Each row is a point on a landscape with many valleys, with its height.
From any point a ball takes the steepest step (drop divided by distance) to one of its 4 nearest points. It stops when none of these is lower. Distance is the straight distance between rows; heights are no part of it.
vosi (h 2.35): [ 22  11  -3 -10  -3 -10 -19   2  19  10 -13 -18  -3  21 -21  15  -5  25
  -1  -3 -13 -24   2  29   7   6 -22   8  19 -10  -6  14   9 -40  14   8
   9 -21   8]
mefa (h 3.52): [ 28  11 -15   1 -26  -4   2  27  16  29  -4  -1  22  41 -26  33  -4  39
   4   6 -28  -1   6   0   7  -1 -11   4  24 -26 -19   7 -26 -29 -19   6
  -7 -25  20]
sori (h 2.13): [-11   3 -22   5  16  -3  -6  -2  19  11   6  -3 -36  -2  12  -9 -28 -13
  -7  -3  10   5  -7   4  -3  35 -26  -2  22   8  20   1   5 -13   0  15
   4   1  28]
mekan (h 4.49): [  0   3  11  -9 -17  -5  13  -3 -27 -17   0   1  13   6  16  12  18  15
 -11  -2   2  -1  -7 -17 -16 -17   6  11  -4 -20  -7  19 -20   1 -17  -4
   2 -30 -18]
libe (h 2.58): [ -6  15 -10  -4  -1  -7   8 -11   9   1  -6 -10 -36 -31  -1 -16 -19 -13
   1  17  -1   9 -10  -3 -15  22 -17   0  19  20  36   9   6  15 -11   8
   0   1  10]
Sop (h 5.54): [-33  -5  -6 -14  51  22   2 -16  36  19 -41  10  -1  20 -10  12   5  16
 -14   3  -1 -14 -16 -13  28  44  15  33  -5  11   7   8   6  31 -12   8
 -10 -15  26]
Tinof (h 3.34): [  4 -19   0   7   1 -11  10   5 -17 -16  10  -1  14 -13  33 -29 -21 -15
  13 -21   8  32 -23  -5 -18   8  -5 -21 -14  -7   9  -9  -6  -3   6   5
   1  -4  12]
repez (h 2.88): [ 32  -4   4   2 -17 -13   4   0 -24   9  26 -13  -6 -15  38 -11 -11  -3
   4 -15   3 -12  -5  16 -36 -15 -13 -35 -10 -22  -1 -34   2 -34  13  15
  25 -10 -40]
Lizez (h 3.82): [-11 -26  -2   8  20  14  33 -13  24  33 -27  16   3 -13  28 -10  -6  14
  -2 -11   9   0 -32 -36   1  48   5  -2 -23  -9   7   4 -22  39  -7  29
  13 -26  41]
Vup (h 3.46): [-10  -5  20   5   0  -5  12  -9  -5 -22  14 -10   1 -24  28 -33 -20 -23
  -2  11  20  36 -14  -9 -26   9 -11  -9  -9   9   7 -10 -19  17  11   9
  -6 -11 -21]
Gule (h 1.63): [ 25  26   7   1  -7 -13 -26  -4  22  18   2 -15 -12  13  13  -2 -16  11
 -10 -14 -16  -8 -12  19 -23   5 -21 -18  24 -18  25  -9  13 -41   3  28
  18 -25   2]
Tavit (h 2.01): [-17 -24   0 -15  12   7  31  -2   7   0 -19   7   3  -3   0  -6  16   3
 -17  13  11  20   0 -36   3  -2  21  16  -2 -12  -5   1 -26  28  -2 -25
  -7 -16  22]
Biko (h 3.54): [  7  17   5   9   1 -27  -9   3  -1   3   9  10 -15  -7  41 -10  -9 -19
   7 -12   9   6  -9   2 -11  11 -27 -23   5  -4  24 -22  12  -8  -4  33
   9  -9 -14]
zaf (h 4.55): [  5 -26   5  -6 -24   6  -7  19 -21 -37  13 -10  21 -27   6  -3   9 -16
  17  17  -3  18  11   5 -13 -32   3   6  -1  13 -30  -5  19  -8   0 -32
  10  21 -36]
vasi (h 6.82): [ 28  27  11  -2 -19  -7 -14  15 -34  -1  -9  18  35  36 -12  39  30  16
  20  -3 -14 -15  30  30  15 -29   8   1 -12  -3 -35   7  11 -27 -17   9
  15  35 -28]
Zozo (h 3.27): [ 33  -2 -17   9 -12  29 -17   8  29  12 -19 -28  14  19 -53  11 -51  49
   2   2 -34   2  31  16 -18  36  -5  10  22 -12 -15  34 -22 -23  -9  17
 -14 -19  25]
gef (h 4.11): [ -8   5  -3 -11  10  -4  12  -5   1  13 -12   1  -4  17  21  17  23   0
 -23  -8   8 -12 -16  -8   4  13   0  13   4 -11  14  16  -4 -19  -9  17
  -9 -12   1]
nik (h 5.70): [-19  -2   3  -8   6  -7   6  -3  -5 -31  -4  -7 -12 -15  -4  -7  24 -46
   5  18  17  19   8  -1   6 -20   8  22   4  33   2   6   7  29  -3  -7
   2   9 -18]
Viv (h 3.36): [ -5  -5 -11  11  -1   7  22 -13  31  18  -9   9  -4 -27   8 -21 -38   9
  -5 -10   4   0 -42 -21 -11  54  -9   8   7  -9  20  -4  -5  38   0  15
   3 -15  31]
Kimu (h 4.39): [-25 -24   7   7  -4   8  -8   3   0 -58  -3  -7  17 -34  -2 -26  11 -28
  13  16   8  40  17 -18  10 -27  37   9 -14  13 -26 -15  -2  15  12 -25
 -20  22  -1]
vata (h 1.41): [  6  19  -2  -2  -2 -20  -5   4  -8  -3   0  -3  -8  -8  -9  10  16  -4
  -6  18  -5   0   3  -1  12 -17  -6   8  16   5  11   6  -1 -12   6   0
   7   0   7]
Gid (h 2.93): [ 16  36   7   7   4  -5 -13   6   9  13 -13 -26   8  32 -24  12   6   9
  -1   5 -14  -7  11  13  -3  -9 -11  12  15   9   4  30   7 -22 -13  -5
  -4  13  -4]
sen (h 3.11): [-21  -4  -6   3  12   5  36 -17   3  -4   3 -13  -8 -32   5 -21 -18   0
  -1  -9  21  28 -29 -25 -24  23   8  -9   3   3  19   1 -21  42   9   7
   8 -11   4]
dovo (h 5.98): [ 27  27  16 -16 -27 -14 -14  33 -41  -3   4  13  22  18 -35  32  28   9
  28  18 -15 -19  25  14  16 -38  -3  -7   2  -1 -30   4   2   0 -22 -33
  18  44 -20]
zak (h 4.32): [-42  -9  -6 -14  43  20  22 -20  22  -8  -5   7 -14  10 -11  19  23  16
 -23   9  12 -14   7 -30  15  27  42  21 -10  -7  18   6 -11  34  -9  -9
  -8   5   3]
Pakad (h 1.27): [ 21 -18  -1 -21 -41 -11   5  26 -20   0  24   3   4 -12  21  -3   5 -12
   5 -21   3  -2  -7  16 -21 -35 -13 -18  -8 -17 -26 -32   7 -30   7 -11
  14  -3 -20]
mus (h 1.31): [ 32  43  12  17  -9  -3 -49   6   4  26   3 -35   5  31 -51  18 -16  11
   0  19 -29 -11  15  38   7 -21 -13   7   1   6 -12  25  11 -18   4 -21
  -4   5   4]
mana (h 4.17): [ 15   6   3   0 -23 -13 -11  -5 -39  -4  29  -8  -8 -15   8 -15   2 -18
   8   2  -2   7  -2  15 -25 -31 -16 -11   4  18   6 -27   9 -21 -20 -10
   7  12 -25]
Vafe (h 5.31): [-11  -8  16  16  13  -8   9 -13  -4 -26  -1  25  -7 -11  18 -17   6 -43
   2  -6   6   6  23  10  16  -2  13   8 -23  37  11  -4  14   6   4  21
  -3  21  18]
Zifo (h 6.77): [-10  22  -4   0  20   6   2 -10  -5 -20   0  -1  -5  -9   3   8  49 -15
  -1  19  11   5  21  -5  16 -23  15  28  11  16   1  41   9   7 -18 -17
 -13  14 -18]
vul (h 3.96): [-33  10  11   3  23  30  23 -29  38   1 -12  -6 -10 -10 -18   6   5  24
 -26  26  27 -18 -15 -28 -16  39  39  25 -16 -19  14  14  -8  64 -23 -11
   8   6  -2]
gub (h 5.43): [-20   6  -1   1  36  30   1 -19  48  -1 -42  -3 -16  15 -22  12  -8  25
  -5   2   8 -23  -5 -16  13  60  10  30   3   5  21  32   8  38 -24  20
   5  -5   9]
Kor (h 6.10): [ -5   2  -1  14  15  36  -2 -20  36  -2 -35 -16   3  19 -26  19 -19  51
  -4  -7   1 -29  -1 -21   1  70  -1  28  17 -16   6  29 -10   7 -34  32
   4 -28  12]
levo (h 5.22): [ 27  20   5  19  -1 -14 -36 -14  -6  15  20 -17  -4  31  -1   6  -4   2
   2  -5  13 -15  15  58   4  -5 -15 -22  -8  35  15 -14  48 -28  27  11
  13  17 -36]
budol (h 5.09): [ -3  -7   4  -3   4   5  17  -1 -23   5   3  15  21  18   2  12  11  43
 -15   2 -16  -8   7 -33  -1 -22  -1   9   6 -34   7  18 -33 -19 -33  19
  -1 -29 -20]
kepe (h 3.06): [-27  11   0   7   5  10   3 -18  15   2 -10   7 -24 -23   8 -32 -32   1
   5 -11   8   6 -26 -30 -17  43  -8 -25   5   6  25  -3  -3  36 -25  14
  14 -15   7]
kav (h 4.18): [  9  26  10  -4   2  -7 -28  -3  10  11 -17 -27   7  46 -20  13  14  23
 -10  -2 -26 -32   4  22  21 -18   0   9  18   9   0  31   2 -31   4   7
  -9  -5   2]
pavof (h 4.02): [  9  -4   3  -5 -28  10  16   4 -16 -14   9 -12   5 -22  18 -17 -11  12
  -4   8  15  18 -44 -10 -33 -12 -26   6   0  -8   0  -6  -3  -6   5   1
  -7 -30  -9]
nomel (h 1.36): [ 27 -19  -3  -2 -37 -12 -10  17 -18  35  21   7 -11  -8  15   7  16   4
   2  -8   1 -10   7  29  -9 -12 -12 -44 -14 -26   3 -55  18 -29  22 -12
  24  13 -30]
Deva (h 0.45): [-30 -22  14 -21  35  14  28  -2 -11 -20   1  18  13   4   5   7  25   9
  -2   9   0  11  -3 -38  22 -13  32  21  -7 -10 -19  -2 -13  17 -13 -17
 -18  -5 -16]
savon (h 2.22): [ 20   9  -3  12  -5  -2  -8 -16  21  25 -23  -1   8  13   9  15 -11  24
  -7   2 -11 -23 -17 -18  -3  33 -12  10  21 -32  20  17  -3 -15 -10  30
  11 -33  22]
lir (h 4.48): [-16 -17   5  -1 -13 -11   6  -8 -12 -43  13  12  13 -42  28 -17  -9 -37
  -3  -7  15  15  12   7  -2 -15   5  -2 -16  31  -5 -10   7   6  -8  -2
   3   9 -13]
dudu (h 4.53): [-21 -10   1  13  10   0  24   0  -6   6  18  29   1 -29  12 -29 -40 -30
  -8 -42  14  30 -15 -28  -8   2  15 -27  -2  -5  13   2 -11  33   8  23
 -10   2  39]
vuden (h 3.44): [ 18 -22   3   0 -34 -32  -8  10 -24   0  21  12   2 -13  20  -1  13 -16
  15 -15   9   2  27  21   1 -15   9 -28  -5   9  -3 -44  16 -32  14  10
  13  24 -26]
kob (h 6.23): [-43  14   4  -7  59  12   2 -34  25  -6 -14   7  -7   5   5  10  26 -14
 -17  -1  21  -5   3 -21  24  26  22  14 -16  14   2  35  19  28   1   8
  -6  19   1]
gok (h 4.71): [ -3  14  -1   7  13 -10 -19 -14 -10 -17   0   4   2  10   7   1  14 -15
   6   1  10  -6  25  19  23  -4 -15  14  -2  40   1   1  24  -8   9   4
  -2  14  -3]
bop (h 1.55): [ -4   9 -24   0  -8   6  11  -6  16  28  -6  -4 -18  -8 -12  -7 -15  26
  -1   6  -9 -10 -25 -15 -20  25 -12  10  28 -11  23   7 -10  -4  -4  12
   0 -18  25]
dosek (h 2.99): [  9  34   0 -14 -25 -24   3  28 -29   9   1 -14   3   1 -12   9  20  19
   1  18 -16 -12   9   0 -10 -41 -16  14   6  -3  -8  14 -11 -14 -20 -10
   2   5 -17]
Gefan (h 5.92): [-26   0   6  14  16  -4   6 -13 -12 -35  -6   9  -6 -28  12 -13  19 -38
   3   0   9  18  33  -9  27 -21  26  22  -1  19 -12   7  16   2   8  -5
 -13  26  -3]
nimas (h 4.70): [-16 -37  13   0  -1 -20  14  19 -13 -31  12  15  39 -22  21 -19   3 -30
   9 -14  -2  18  23   7  16 -27  12  -3 -21  13 -23 -27  -8  -6   8   8
  -5  27   5]
kul (h 3.83): [ 24  -6  16   7  22  14 -18 -17  29   2 -30 -34  13  26 -47  23 -27  48
  -3 -11 -21 -16  -9  29  -3  33  -3  17  26 -11  -4  48  -5 -22  -6  28
 -10 -21  18]
noz (h 4.24): [-14 -18   8   3  19  57  29 -29  19  10 -21  19   6   2   3  24  -2  41
 -17  -7  19 -23 -25 -56  -4  52  20  16 -23 -32  -6   2 -32  31 -27   9
  -8 -32   9]
susal (h 4.40): [ 23  18   7  13 -18 -27 -52  13 -17  16  16 -13 -18  27 -40  18  -6  -5
   4  10 -12 -13  18  50  38 -33 -32  -3  -2  14  -8  -2  37  -8  23 -38
 -10  28   4]
Basor (h 3.99): [-18  -7  -9  12  20 -23 -12  -9   5   2  15  11 -18   1   7 -23  -6 -31
   4 -12  10  10  19  14  32  17  -2 -13   4  38  21 -10  18 -13  24   8
  -8  12   7]
Sedif (h 3.21): [-29 -21   8  -3  23  38  15  -7 -20   7 -11   1  10  -9  22  -7  11   4
  -6   5   4   2 -14 -42 -13  10  26   2 -27   0  -7  13 -23  32  -6  -2
 -12 -36   8]
linip (h 3.50): [-34  -5 -10  -1  20   1  22 -13  33  12 -19  17 -14  -9   5 -10  -9  -1
  -4  -3  10   4 -27 -24  -1  46   5  -1   0   9  12  11  -6  37 -20  23
  -1  -5  31]
zubu (h 3.31): [ 15  -5  -5 -14 -54  -2 -15  43 -36   1  22  25  12  -9 -10   4  -2  -5
  18   1  -2  -9  -1  17  -7 -29 -22 -29  -9 -21 -36 -32  17 -24  -2 -33
  18  17 -35]
botoz (h 3.07): [ 14  47  -6  15  -9 -10 -14 -21  -4   7   6 -12 -26 -14 -24 -10 -18   0
  -6   4  10   6  -1   0 -19  35 -27 -19  26   9  33  16   0  -1 -30  18
   6  -7  -5]
Zop (h 3.48): [-20 -23  -8   5  16  50  23  -2   2 -15  -9 -16  17  -4  -5 -11  -2  24
 -14   8  33  -3 -31 -57 -18  24  33  16 -18 -20   0   4  -8  57  15 -20
 -18 -44   0]
Gulif (h 2.50): [-33  -9   4 -23  23  26  29  -7  25  12  -2  16   3  -3  10  11  20   8
 -19  13   0 -10  -6 -47  15  22  12  11  -9  -8   8  16 -19  11 -14  -1
  -9 -23  19]
dumet (h 2.21): [ 30  -1 -17  12  -6  -9 -25  -1  26  27  14  -3 -19  31  -1   7 -10  28
 -22 -11 -25 -24  -6  37 -10   6 -17 -19  15 -38  11 -22  24 -44  30  10
  21 -10  -2]
nes (h 1.10): [ 17  -4 -22   6   0  -2 -15   0  21  27  10  -6 -37  10  16 -23 -30  12
  19  12 -14 -11 -28  11 -26  40 -34 -30  26 -20  24 -10   8 -15  11   9
  14  -9  19]
nusuz (h 1.93): [ 42  31   4  15 -12  -3 -48  -8  19  11  -7 -29  -4  22 -47  20 -29  34
 -10   6 -27  -2  16  38 -16   4 -23  10  19  -4 -13  28  -6 -25 -16   4
   2  -9  22]
tad (h 4.90): [-28 -13  -2  29  11  16  -7  -8   9 -65   8  -7  36 -32   0 -31 -20 -40
  17   5   6  54  20  -5 -20 -18  37   3 -11   7 -23 -19  -2  25  19 -13
 -14   2   0]
ful (h 4.07): [ -6 -33  -6  -7 -30   6   9  26  -5 -31  16  -1  28 -29  17 -17 -24 -30
  12  -5  -1  34   9   9   0 -31  -5 -15 -18  11 -25 -31  16  -4  26 -12
 -10  15   1]
keki (h 3.75): [ 16  20   7   5 -34  -4  -1  20  -7  22   4  -7   0  -1   5  19   1  20
  -1  11 -13 -12  -1  -9 -29 -21 -11 -11  13 -19  -3  10 -29 -33 -29   1
  10 -16   7]
dop (h 5.77): [ 21  37   4 -13 -11  -3  -6  40 -22   6  -3  14  27  50 -24  35  19  18
   5   7 -32 -14  16  15  14 -41   0  -4  -1 -23 -23  19 -22 -23 -12  -2
  14  22 -24]
Suse (h 1.62): [ 23  26 -15  -5 -31  -1 -21  11 -11  32  30  -5 -44  -7  14 -12 -17   1
  10   3   2   3 -16   8 -25  -1 -37 -14  12 -16  20 -27  -4 -31  -8 -12
  15  -7  10]
Kebob (h 2.95): [ -5 -37  -1  11  -5  -4  20  -4 -18 -19  13  10   8 -19  33  -5  -9 -25
   0 -26  -3  10  -7  -6   1 -11  12 -11 -24  -5 -14 -14  -8   3  18   5
  -9 -13   9]
vubip (h 2.98): [-17 -24   8 -18   3   2  26   4  -1  -8  -2  28   6  -8  31 -12  11 -19
 -16  -1   3   0  10 -15  -2  -8  18   9  -8  -6   5   9 -20  12   1 -11
 -15 -18   3]
num (h 3.81): [-24 -29   8   8   4  43  44 -12 -17   7  -2  -7  16  10 -15  12  -5  59
 -27  17   5 -10 -20 -62   0  -6  22  19  -1 -16  -2  13 -47  23 -16 -18
  -4 -31  -6]
bemog (h 2.78): [  0   0 -15  -2   9  -7  -6  -1   5   5  14  10 -32  11  24  -6  14 -10
   9 -11  -4   4  -6  36  10  10 -14 -10  13  10  18 -19  13 -25  25  11
  -1  -6  15]
Tepuz (h 5.76): [ 15  27  14 -22  -3  -7 -19  18  -5  -3  -9 -15   2  48 -32  20  29   6
  -4   9 -12 -22  12  32  39 -33  -7   7   9   2  -4  27  14  -5   5 -24
  -5  20  -1]
logi (h 2.40): [-15 -26   3  -4   6  17  34  14 -10 -12   9  16  20  -9  26 -16  -3 -21
   2 -13   2  22 -20 -16 -16 -21  11  -6 -19   4 -11   5 -20  27  26   3
 -18 -23  29]
Tep (h 3.47): [ 30   2   5  -7   2 -25 -37  12  -5  14   7 -25  -7  41 -40  11  -7  22
   0  -2 -16 -26  -7  48  17 -20 -22 -12  -2   2   2   6  22 -35  26 -27
  -1   5  10]
gipi (h 3.62): [-14 -23  11 -12  30  24  18 -18  -6 -43  -5   7   5 -18 -11   1  32 -19
   3  10   4  11  19 -31  19 -27  50  20 -14  -9 -26  12 -13  15  -5 -30
 -13  27 -25]
Fira (h 3.59): [  2 -37   6 -23 -32 -18  15  30 -24   2  14  20  22 -14   9   3  22   9
  19 -13  -1  -6  13   5  14 -24  -4   5 -21 -11 -33 -21   8 -27  13   1
  23  24 -24]
totof (h 2.96): [-14  16 -11   9  20 -15   9  -1  12   8  -2   1 -26 -12  -2 -15 -26 -26
   5   3  -2   9  11  -7  11   8  -9 -13  15  23  18 -15   7  23  12  -2
 -18  24  31]
Rafil (h 2.20): [-16  -7   2  12   3  15  18 -19  20 -10  -6 -15  -8 -19  -6 -11   6  17
 -33  14  29  -3 -20 -45 -32  43  18  10  -2  -4  17  11 -25  55 -16  -1
   0 -23  -9]
neso (h 5.57): [ 32  15   7 -10 -37 -18 -34  26 -38   4  10   9   6  10 -22  22   6  -2
  17  10   7 -23  26  34   8 -29 -10  -6   0   8 -32 -24  41 -12  -4 -29
  24  52 -19]
Gebi (h 1.30): [ 31  33  -4  12   4  -3 -54   2  11  27   5 -31 -28  12 -12   3 -25  16
  -2  -5 -11  -6 -12  39 -13  12 -26 -16  12  -5  17  15   8 -30  -3  10
   7  -3 -14]
karid (h 4.19): [-24 -29  -1  11  14 -18  34  -4  -3 -10  12  17   5 -29   8 -30 -25 -46
   5 -22  17  35  16 -10  18 -20  14  -8  -5   4  13 -17  -6  25  14  12
 -14  15  26]
bug (h 6.61): [-36   1   8  12  30  11   4 -18   2 -29 -15  13  -7 -19  19   0  20 -40
  -3   1  19  17   6 -12   2   3  37   1 -26   7  -2  14   2  36  -8  15
  -8  17   5]
Lep (h 3.69): [  1 -38  -2 -13 -26   3  16  11 -10 -38  16   0  26 -18  38 -13   1 -14
  12  -2   6   9  -3  16  -6 -18   8 -10 -13   0 -24 -13   3  -9  13  -9
 -13   8 -20]
gesa (h 3.78): [-42 -12   2 -21  32  13  24  -6  16  -5 -18   4 -13  -1  -1   8  45  -9
 -10  15  13   3  10 -37  38 -10  35  25  -7   6  -2  17 -15  35 -18 -39
 -17  15  -8]
meduf (h 0.50): [-13 -14 -10  15  11  27  46  -2  10 -24  -7  -1  21 -11  13 -32 -30  -4
  13 -30  20  53 -48 -27  -6   9  16 -19 -29  -4   2  -9 -22  51  24  14
 -22 -34  43]
roli (h 1.59): [  6  -3 -11   3  17 -18 -18 -13  31  14 -19  -7 -19  18  -4  -8 -30   9
   6 -12 -23 -17 -29  21 -10  48 -24   4  19  -8  16   2  13 -15  16  34
   0 -12  23]
desam (h 6.60): [  1  17   2   7  19 -16  -4  -9  13 -12 -13  -9 -10   9  -4   2  35 -23
   1  12   3  -7  22   4  38 -21   9  22  11  28 -14  22  14  16   7 -12
  -9  28   4]
zunug (h 1.49): [-14  20  -2  -7  20  23  10 -19  15 -13 -27  -1   5  18  -9  20  27  26
 -12   5  -3  -9   6 -22  11  15  14  21   4   0   0  32 -11  11 -33   5
 -13  -4  -3]
kel (h 7.14): [ 22  40  17   6  -7 -12 -17  -2 -15   3  17  -5   1  16 -24  16  31 -11
  28  20  -3 -13  25  25   8 -48  -8  14  14  31 -15   6  31   2  -7 -20
   9  43  -9]
Tosu (h 2.85): [  8  10  -6 -17   3 -12  14  26   2  16 -11  14  -1  15   0  17  22  14
  -2  12 -15 -12   1  -5  14  -9 -11   1   9 -11 -12   7 -13 -16  11   2
   2  -1  -4]
puz (h 3.04): [ 24   9  -7  -7 -27 -11 -18   0 -26  16  18   0  -6   4  13   1  14 -12
  -8  -9   7 -11  19  31 -27 -14 -12 -22  -8 -10  -3 -29  28 -35  -5  10
  28  11 -40]
terut (h 4.51): [ 24  14   4   5   5  -4 -49  -5  -3  21  11 -22 -13  21 -19  14   1  13
 -11  -6 -10 -20  17  41   3 -13 -13 -12  -7  23   1  -3  29 -34  23   4
   4  12 -16]
somev (h 4.23): [  6  30 -19   4 -14 -21 -57  11  -7  36  22  -8 -16  22 -29  12 -10  -6
  -2  -5 -23 -11   0  46  17 -24 -21 -19   6   8  14 -16  38 -24  15 -27
  -6  13  -6]
litul (h 4.65): [ -4  -4  10 -23 -22 -11   8  37 -32   4   5  17   9  26 -20  20  23   6
  10   1 -13 -18   6  10  39 -29 -13   5   9 -13  -8  -4   8 -11   0 -18
  16  23 -24]
temul (h 4.50): [ 44  37  27  10  16  -5 -38  12 -14  16 -15 -24  24  41 -40   6   6  25
   8  18 -23 -19  19  42  22 -37   8 -14 -20  12 -18  38  12 -10  18 -20
 -16  24 -10]
Pobo (h 3.77): [  9  41  -1  15 -11  -1  -2  -6  -2  17 -15 -24  -9   4 -38  15  -5  25
  -8  14 -16   2  21   2 -16  11  -9  22  18   9   9  39 -14   8 -36  15
   5  -7  13]
bif (h 5.64): [-11  14 -20   7  -2 -31 -29   8 -15   7  21   0 -33  -9  -7  -5  -8 -39
  24   5   0   2  19  41   6   1 -29 -10   9  29  14 -23  20 -22  14 -17
   0  34  -2]
Lemu (h 2.91): [-37 -40   7 -20  16  15  20  22  -2 -22 -10  33  34 -11  18   4  21 -22
   7 -10  -9   5   6 -36  26 -19  27   5 -20  -6 -15 -12 -27   4  -2 -13
 -23   3  -5]
Vato (h 5.08): [  1  15 -14  10  -8 -17 -29 -12 -27 -10  20   3 -19 -25   4  -7   4 -47
  21  14   3  10  24  10  -3 -21 -12 -14   1  46  11 -35  28  -6  19 -11
  -2  31 -25]
kupo (h 3.64): [ 32  -8 -23   6 -10 -12   6  -1  12  31  20   5 -27  -3  41  -6 -27  -1
  -6 -24   5   1 -21  19 -13   7 -22 -37  -4 -25  18 -41 -10 -31  27  20
  15  -8   6]
gegis (h 4.43): [-25 -20  -5 -11  39  14  -5 -17  51  12 -35  21   4   6 -14   2 -13  23
  -6 -11   7 -20 -30 -15  -2  75  10  33   2   6  -2   0   1  35 -10  26
  -3 -15  25]
fir (h 1.66): [  6 -30   7  -4  11  21  37  -2  -1   7  -7  26  27  -6  39 -18  -9  -6
  11 -26   2  17 -40 -24  -6   3  11 -10 -27 -12  -4  -8 -17  21   6  11
 -22 -51  27]
folum (h 3.94): [-14  11  -4  21  20  -9  -7 -14   5  -9  15  23 -14 -22  26 -14 -22 -40
  12 -25  14  23   6   9  14  21  -5 -23   5  32  15 -10  15  15  17  22
  -7  11  -1]
Tafa (h 1.91): [  1   5 -13 -11  14   9  21 -10  26  21 -25   2   0  16 -19  11   5  40
 -12   9   1 -11 -18  -9   0  27  -4  34  29   2  11  18 -14   1  -7   9
  -3 -24  24]
tur (h 3.49): [  7 -29   5   6 -39 -22 -30  29 -32  14  27  12  -6 -20 -10   3   0 -27
  14  -8  -5  -8  11  35   5  -7  -8 -37 -22  -9  -5 -79  28 -13   5 -22
  20  46 -24]
neka (h 0.53): [ -4  -4  -7  -2  -4  21  29  -9  19  18  -8  -6   3   0   9  -1   3  20
 -16  17  10   1 -17 -31 -12  18   1  26   3 -11  27   8 -25  21 -12 -13
  -6 -20  10]
Pez (h 3.95): [ 20 -17   5 -13  -7 -14  22   1  10  31  11   5  -4  -9  30 -15  -6   9
   3  -6   5  -6 -29 -11 -22   9 -20 -22  -8 -26   2 -15 -21  -9  19  16
   8 -21  14]
Bek (h 3.65): [ 16  21   4   9   6  -2   8 -13   2  -9 -10  -6  -5 -18   6   5  -7   4
 -22   5  11  -1 -15 -17 -31  27  -5   0  19 -13   8  26 -18  20 -29  30
  14 -23   0]
tofi (h 4.01): [ 22  12  -1   3 -14 -20 -52  12  -4  33  23 -12 -23  27   7   7  -1   1
  -5 -11  -5 -12  11  47  -7 -14 -19 -38   5   2   4 -33  21 -38  19 -19
  21  13 -20]
zemod (h 2.94): [ -8 -22 -16   8  -3   9  20   6  -7 -35   8 -16  19 -26  16 -33 -10 -19
  12  -4  -2  47  -8 -21 -30  -5   2 -20 -11   6  -6 -12  -8  20  16  -7
 -12 -24   7]
Zibe (h 2.92): [  0 -18 -11   1   3  32  29 -20  13  29 -25   7  11  14 -12  21   5  40
 -21   8 -10 -30   0 -44   0  21   4  34  18 -26   1  15 -33   8 -28  12
  -7 -38  12]
Vibi (h 3.55): [-21 -28  -3  -9  -9   2  23  21 -14 -25   8   2   0 -25   4 -25  -8 -36
   0  -8  11  42  -3  -9 -10 -27  14   1  -3   3 -19 -18  -6  21  29 -26
  -9  15  10]
Dadod (h 4.95): [-11 -17  10 -12   6  13   6  -2  -6 -55   5  11   3 -27   6  -1  24 -26
  -4  29   0  20  14 -18  11 -29  21  24   0   8 -17   2   2  22  -1 -38
 -10  20 -21]
Zuto (h 4.20): [-23 -34   4 -13 -16   5  19  32  -8 -53   8  11  32 -22   4 -19  -3 -30
  20   1  -7  20   4 -11  17 -39  19  12 -13   9 -28 -17   1   5  23 -32
  -5  20   4]
Dasem (h 2.81): [ 27  10  -2  18  -2  -1 -19  -3  21   9 -11 -21  24  43 -40  20 -36  43
   3  -4 -33  -8  25   8  -2  27   5   0  16 -16  -9  32 -29 -30  -9  29
 -10 -22  14]
kifi (h 7.57): [ 26   4   2  -2 -43 -17 -25 -12 -28  13   6   3   6  -6   0  27  13 -16
  33   4  24 -17  44  39   2 -30   5 -15 -11  19  -9 -16  37 -17  -1  -7
  37  42 -44]
voke (h 3.53): [ -7   2   8 -10 -10 -19   1  -5 -14  -9   0  13  -6  -3  16  -7  34 -10
  -3  -5  14  -7   8  17  17 -18   6   1  -5   1   1  -8   4 -21  -1  10
   3   2 -18]

Where does a ball stop that starts at each point below?
tad -> meduf
karid -> meduf
Kimu -> meduf

Call two points neighbours if one is among the 4 nearest of the other. Go from one point of each pair to the other, from neighbour to neighbour, staying as low as possible. Name the highest point that can't be avoided.
meduf, neka -> vubip
Deva, neka -> Tavit
mus, nes -> nusuz
nes, Gebi -> Gule
zunug, neka -> Tafa
